A landscape with many peaks, sampled at points; each row gives a point and its height.
From any point a climber steps to the highest of the 2 points nearest to it. It stops when none of these is higher. Distance is the straight distance between rows; heights are no part of it.
K296 height 40.9: 7  30  1  -21  -8  -2  -11  -2  6  -27  -13  -2  24  10  19  21  -19  -14  -9  24  11  5  27
K263 height 35.9: -6  0  -7  15  24  -19  23  -26  -16  20  -2  -16  -11  -20  1  -13  14  3  12  11  24  20  -3
K117 height 0.2: 2  -19  1  6  -24  14  -1  26  5  7  9  11  7  9  29  -10  -3  6  32  -11  -44  -9  17
K430 height 55.1: -7  15  -4  -32  -6  2  -9  -10  12  -3  -7  -7  28  12  31  -9  -10  -4  20  28  15  3  18
K209 height 75.5: -12  -1  5  -11  25  13  11  2  12  -11  -12  15  15  -8  4  18  -12  -14  12  -4  19  10  -8
K410 height 39.0: 5  -20  5  -15  -9  26  11  -10  19  11  10  11  14  10  15  9  2  4  6  -6  -5  -3  24
K214 height 6.1: -12  18  -10  -9  -31  -11  -24  10  15  -22  -20  3  -5  23  -26  -10  7  -2  -15  0  5  1  -15
K945 height 5.3: -12  -20  -7  -1  4  18  -8  31  19  -1  -9  16  25  1  0  0  -8  -6  17  -11  -13  -12  -26
K830 height 60.3: 10  18  12  -12  -4  -9  2  34  0  -25  -21  14  9  -3  -6  18  -13  -19  -14  14  -20  1  7
K925 height 39.2: -9  -16  -8  -3  19  -3  -9  -11  -24  18  -1  -13  15  2  -21  26  10  16  -17  -32  -15  -4  -33
K133 height 17.3: 4  18  0  -20  -8  -17  4  2  5  -8  -25  7  23  22  0  15  23  13  -17  14  13  16  30
K700 height 34.1: -3  11  15  9  -3  -16  2  18  -4  15  7  3  -26  -7  14  -32  -17  -7  17  -1  -23  -25  -13
K612 height 65.6: 13  -9  14  20  -4  -4  12  -24  -2  11  16  -2  -29  4  -8  -1  -5  12  -19  -6  0  -17  0
K932 height 34.4: -6  -8  -17  7  2  -11  -19  -6  -13  14  0  -15  9  16  -27  14  28  23  -28  -32  -4  1  -14
K180 height 37.2: -7  37  -5  12  -12  -41  -5  9  -1  -26  -20  -1  -15  0  -21  -4  7  -10  -21  5  8  20  -5
K617 height 29.6: -19  -6  -21  19  11  -23  -14  -23  -14  24  10  -27  10  5  -16  -3  36  25  -18  -15  -3  4  -18
K970 height 42.0: 15  9  13  9  -23  -3  -17  -4  11  -20  13  16  -44  5  -10  -11  7  12  -29  -21  4  -22  13
K372 height 47.1: -13  29  -9  -25  -4  -10  -11  -11  9  -24  -24  0  22  7  12  13  -8  -15  -4  20  26  17  2
K262 height 40.3: 4  11  9  5  -5  -23  2  7  -8  31  11  -2  -33  -2  0  -28  3  4  -1  -14  -12  -23  -19
K825 height 13.8: 4  -2  7  16  19  17  19  -6  -22  -7  15  -6  -20  -45  -17  -21  -8  -3  24  17  25  4  -17
K211 height 55.0: -4  12  -21  -14  -27  23  -30  -3  12  -29  4  1  17  22  26  3  -8  -7  6  9  7  -11  41
K143 height 25.5: -12  -13  -15  23  19  -5  4  -27  -9  5  -3  -9  8  -2  -18  23  21  12  -27  -12  18  18  -16
K517 height 49.4: -2  3  -14  -13  -18  20  -27  -15  11  -9  19  -14  -1  11  32  -21  -6  -3  18  11  10  -18  36
K371 height 55.2: 13  -19  17  17  10  4  22  -22  -24  23  21  -11  -14  2  -2  21  -13  10  -13  -4  -18  -4  -5
K603 height 11.7: 3  -11  9  3  22  17  11  -12  -3  -24  15  -4  -3  -39  2  -12  -18  -15  25  20  25  0  0
K965 height 40.6: 3  -21  8  -3  -5  10  7  -11  11  18  20  -7  -5  -5  18  -22  -3  9  24  8  -6  -17  10
K151 height 26.4: 1  2  3  -10  23  -15  26  -17  -5  31  -7  -4  23  12  15  14  15  9  0  0  16  25  17
K959 height 28.5: 10  -14  12  0  -20  19  -3  19  14  -25  12  18  9  6  19  20  -11  -2  5  -10  -25  3  38
K510 height 41.2: -14  4  -3  2  6  5  -9  24  0  -20  -4  0  -1  -26  -2  -29  -19  -22  30  13  3  -8  -23
K484 height 45.6: 6  -36  11  9  10  19  19  -5  2  21  26  -1  6  -13  23  -8  -12  2  25  11  -22  -1  -2
K870 height 36.0: 17  -11  22  0  -10  5  6  8  13  -18  9  8  -8  -1  0  14  -13  -8  -14  -4  -13  -3  34
K630 height 13.6: 5  18  -14  -5  -7  -20  -9  20  4  -4  -27  3  22  25  -17  21  45  22  -35  6  5  16  17
K309 height 1.8: -8  -9  -8  -2  -33  18  -10  33  10  -1  -9  14  13  16  10  -6  -1  3  20  -9  -32  -16  3
K681 height 16.4: 7  -4  -3  9  31  12  17  -3  -38  17  6  -13  -3  -37  -17  -14  7  6  23  10  18  15  -26
K199 height 7.1: 5  29  -9  -17  -46  -6  -19  17  3  -17  -20  3  5  12  -18  -4  11  0  -11  16  -15  -14  -1
K336 height 34.0: -1  19  -13  7  -31  9  -30  15  5  -22  -6  -9  15  5  38  -12  -28  -9  22  17  -19  -15  5
K237 height 31.0: -4  29  -8  -6  -40  0  -30  5  2  -11  1  -8  -4  11  21  -27  -8  -5  17  20  -16  -25  5
K791 height 41.8: 22  22  8  -15  -19  -9  -17  17  -5  -20  -1  0  -27  11  6  -3  10  2  -14  19  -10  -13  41
K227 height 42.3: 2  12  12  19  11  -31  19  -26  -13  12  2  -8  -35  -15  7  -16  1  2  -2  -2  15  4  3
K181 height 17.0: -27  6  -20  26  19  -2  0  -14  3  -16  -12  -8  -10  -19  -27  -3  22  -3  -9  -8  31  41  -20
K962 height 52.5: 30  4  16  -9  -10  -4  3  -4  -6  -4  13  1  -31  7  7  -3  14  8  -14  6  -8  -10  54
K888 height 49.0: 1  -17  5  10  25  1  25  -22  -35  34  16  -12  -9  -16  1  11  -6  7  3  5  -8  5  -19
K635 height 40.0: -17  28  -12  -7  -9  -30  -6  -7  4  -20  -24  -6  10  9  -6  -4  7  -4  -10  13  20  28  4
K776 height 43.5: -8  -9  -3  -1  31  3  8  -9  -36  29  1  -14  5  -13  -11  18  1  6  1  -19  -15  4  -32
K15 height 47.2: -11  3  11  3  16  -2  11  11  -9  3  -8  3  -15  -25  -1  -8  -24  -28  26  3  -4  3  -11
K748 height 44.3: -1  -17  -10  -14  -20  31  -7  -20  19  -5  12  4  5  10  13  -11  6  9  12  1  4  -14  33
K568 height 33.9: 15  -22  8  -7  2  19  17  -26  7  8  12  7  9  15  1  23  3  13  -21  -5  0  7  25
K998 height 61.0: 4  -13  9  -13  37  25  18  -11  19  9  1  16  25  2  11  26  7  0  20  0  18  8  -15
K272 height 52.4: 6  27  10  28  0  -49  5  -10  -10  9  5  -3  -36  -4  3  -20  18  15  -25  -7  9  7  11
K622 height 11.8: -11  -2  -10  4  2  -9  -6  14  2  4  -10  0  -7  0  -27  -13  1  -12  -4  -13  6  0  -32
K128 height 33.0: -7  21  -6  -3  -15  -33  -5  2  1  10  -7  -11  -15  11  -3  -31  8  5  -1  4  5  3  -8
K247 height 46.6: 0  23  -1  -1  -14  -25  3  26  -7  -8  -27  5  -4  5  -21  3  -5  -12  -13  2  -8  6  -10
K583 height 10.4: 13  21  -14  -17  -34  -13  -11  24  -2  -7  -33  4  8  20  -25  8  35  12  -26  13  -11  2  7
K741 height 7.0: -7  -31  -2  18  16  29  -1  19  16  -11  -2  14  11  -18  -8  10  -16  -13  6  -17  -7  -10  -29
K886 height 10.1: -3  -25  5  15  8  20  0  -21  16  -33  10  2  -10  -28  -6  -1  -21  -9  8  9  19  -5  -7
K130 height 41.1: 13  23  14  5  -12  -32  -5  -3  0  -5  6  3  -39  4  2  -19  3  11  -18  -7  7  -11  12
K608 height 50.0: 5  6  3  18  -4  -21  -4  -14  -13  27  19  -8  -35  1  -6  -18  16  26  -20  -18  -3  -15  -31
K68 height 46.1: 15  5  20  -6  10  -14  18  16  -4  -12  -8  6  -7  -7  0  16  -16  -19  -11  2  -6  10  23
K321 height 36.9: -13  6  -8  5  -10  2  -26  21  7  -31  -9  -5  13  -11  23  -17  -30  -19  30  16  -9  -12  -13
K977 height 3.4: 1  -28  -10  8  2  19  -7  28  11  4  7  1  17  -11  1  -24  -1  7  26  -6  -18  -17  -23
K352 height 62.0: -17  8  7  0  14  12  -1  9  4  -27  -11  12  10  -20  19  10  -34  -33  23  5  7  9  1
K494 height 61.8: -5  -4  -2  -22  -4  23  -15  -14  24  -20  3  4  27  13  29  8  -17  -7  8  11  18  2  29
K787 height 19.6: -14  0  -10  24  32  11  7  -13  -33  12  -5  -11  -3  -32  -21  10  18  9  3  -5  22  28  -25
K951 height 41.6: 17  -3  -3  -18  -22  17  0  0  3  -17  15  12  -9  16  3  7  16  5  -3  -3  -12  -12  55
K327 height 21.3: 1  -5  -14  0  -8  -15  -5  -22  0  31  8  -17  -10  15  -6  -27  32  26  -5  -6  9  0  -1
K840 height 25.4: -4  -13  -24  7  17  -15  -3  -23  -13  25  16  -26  7  -3  -14  -22  38  28  -1  5  13  9  -20
K456 height 54.1: 11  -11  11  17  -15  5  -3  -33  16  -19  8  5  -30  7  -17  -3  -4  8  -24  -9  10  -15  12
K581 height 24.8: 12  -4  12  0  2  -9  12  24  -10  28  7  2  -4  4  -1  1  -13  -12  1  -10  -34  -3  -2
K626 height 31.4: -15  3  -10  4  20  -25  16  -24  -3  17  -10  -8  15  -7  7  -6  22  4  1  9  29  30  11
K878 height 54.2: -9  11  9  -8  12  -6  7  -6  0  -12  -5  -7  -6  -18  17  -2  -27  -30  17  12  16  10  10
K302 height 49.9: 4  -34  14  15  8  26  24  -16  -10  19  30  -2  -3  -1  10  17  -19  3  4  12  -22  -1  -13
K48 height 14.3: 10  4  2  -11  12  1  -2  28  4  -1  -16  18  17  18  -19  38  10  1  -25  -21  -5  3  -11
K694 height 8.6: -2  -36  3  21  7  34  4  -9  15  -19  8  10  -5  -11  -15  15  -19  -6  -7  -4  5  -14  -22
K451 height 4.1: -9  10  -7  -13  -34  9  -20  26  14  -19  -16  12  18  15  -6  2  -7  -8  0  2  -15  -18  1
K30 height 21.7: 1  11  3  -21  11  -6  16  -1  11  10  -17  14  28  20  6  21  8  3  -1  1  17  16  7
K897 height 29.3: 6  -15  -4  8  4  -2  8  -22  2  11  -3  -4  8  9  -13  16  14  14  -29  -14  16  11  14
K900 height 19.7: -19  -1  -3  13  19  13  2  -6  -4  -22  -19  4  -19  -30  -30  6  -3  -18  0  -7  38  28  -24
K37 height 9.1: -17  3  -10  -8  -8  -4  -17  13  19  -25  -17  6  3  5  -20  -8  -7  -18  -3  -3  11  1  -25
K621 height 29.2: 7  8  18  9  -13  -11  4  32  -1  5  2  6  -9  2  11  -13  -21  -9  13  -1  -39  -16  7
K388 height 49.2: -6  -1  -2  -21  4  -3  -4  -3  7  -1  4  -10  9  -7  14  -20  -10  -9  23  21  16  -4  4
K102 height 34.9: 16  -3  25  6  -11  1  14  -16  4  20  28  0  -26  -3  22  -18  -7  11  11  2  -17  -23  21
K781 height 1.7: 4  -35  -11  -5  14  29  -7  14  -2  20  19  -6  19  -6  -10  -5  7  12  12  -9  -15  -21  -35
K464 height 17.7: 4  5  9  -7  22  9  10  28  -1  12  -6  22  23  8  -3  34  -9  -12  -7  -18  -19  5  -19
K396 height 21.2: 13  -2  15  -6  21  1  25  13  -12  23  7  10  10  -4  3  23  -10  -12  -2  -11  -23  13  -3
K648 height 38.8: 1  8  -5  -21  -16  -15  1  5  1  20  -9  -6  4  19  -2  -15  9  2  3  5  1  0  9
K411 height 22.6: -10  -9  -5  13  25  11  13  -15  -8  3  -11  2  -3  -16  -14  20  5  -2  -8  -9  27  17  -19
K971 height 17.9: 1  -21  9  5  28  22  11  7  -14  23  17  14  17  -9  4  27  -17  -9  7  -21  -36  5  -28
K213 height 44.8: -5  -7  -14  -23  3  -2  5  11  -3  40  -1  -7  16  15  4  -13  12  8  15  0  -2  -3  -9
K721 height 14.5: -18  4  -17  14  10  -20  -6  -1  3  -5  -8  -10  -18  -9  -21  -20  17  -1  1  -9  20  24  -30
K134 height 54.7: 14  -13  2  25  -11  4  -6  -24  -13  9  13  -6  -25  20  -24  12  11  29  -37  -16  -4  -19  -3
K964 height 34.2: 10  11  13  -11  -9  9  -6  16  11  -37  -2  10  22  7  28  29  -22  -13  -1  9  -10  6  34
K468 height 52.1: 3  -20  -6  -17  21  18  14  -7  3  26  5  0  20  2  3  9  10  8  7  -4  7  2  -15
K851 height 34.3: 8  35  0  -9  -32  -12  -30  2  -1  -17  7  -5  -19  14  14  -13  -8  -2  -7  10  -4  -20  25

Where does a climber stop that starts at each point below?
K840: K371
K336: K209
K630: K272
K48: K272
K694: K494
K622: K494
K464: K612
K971: K612
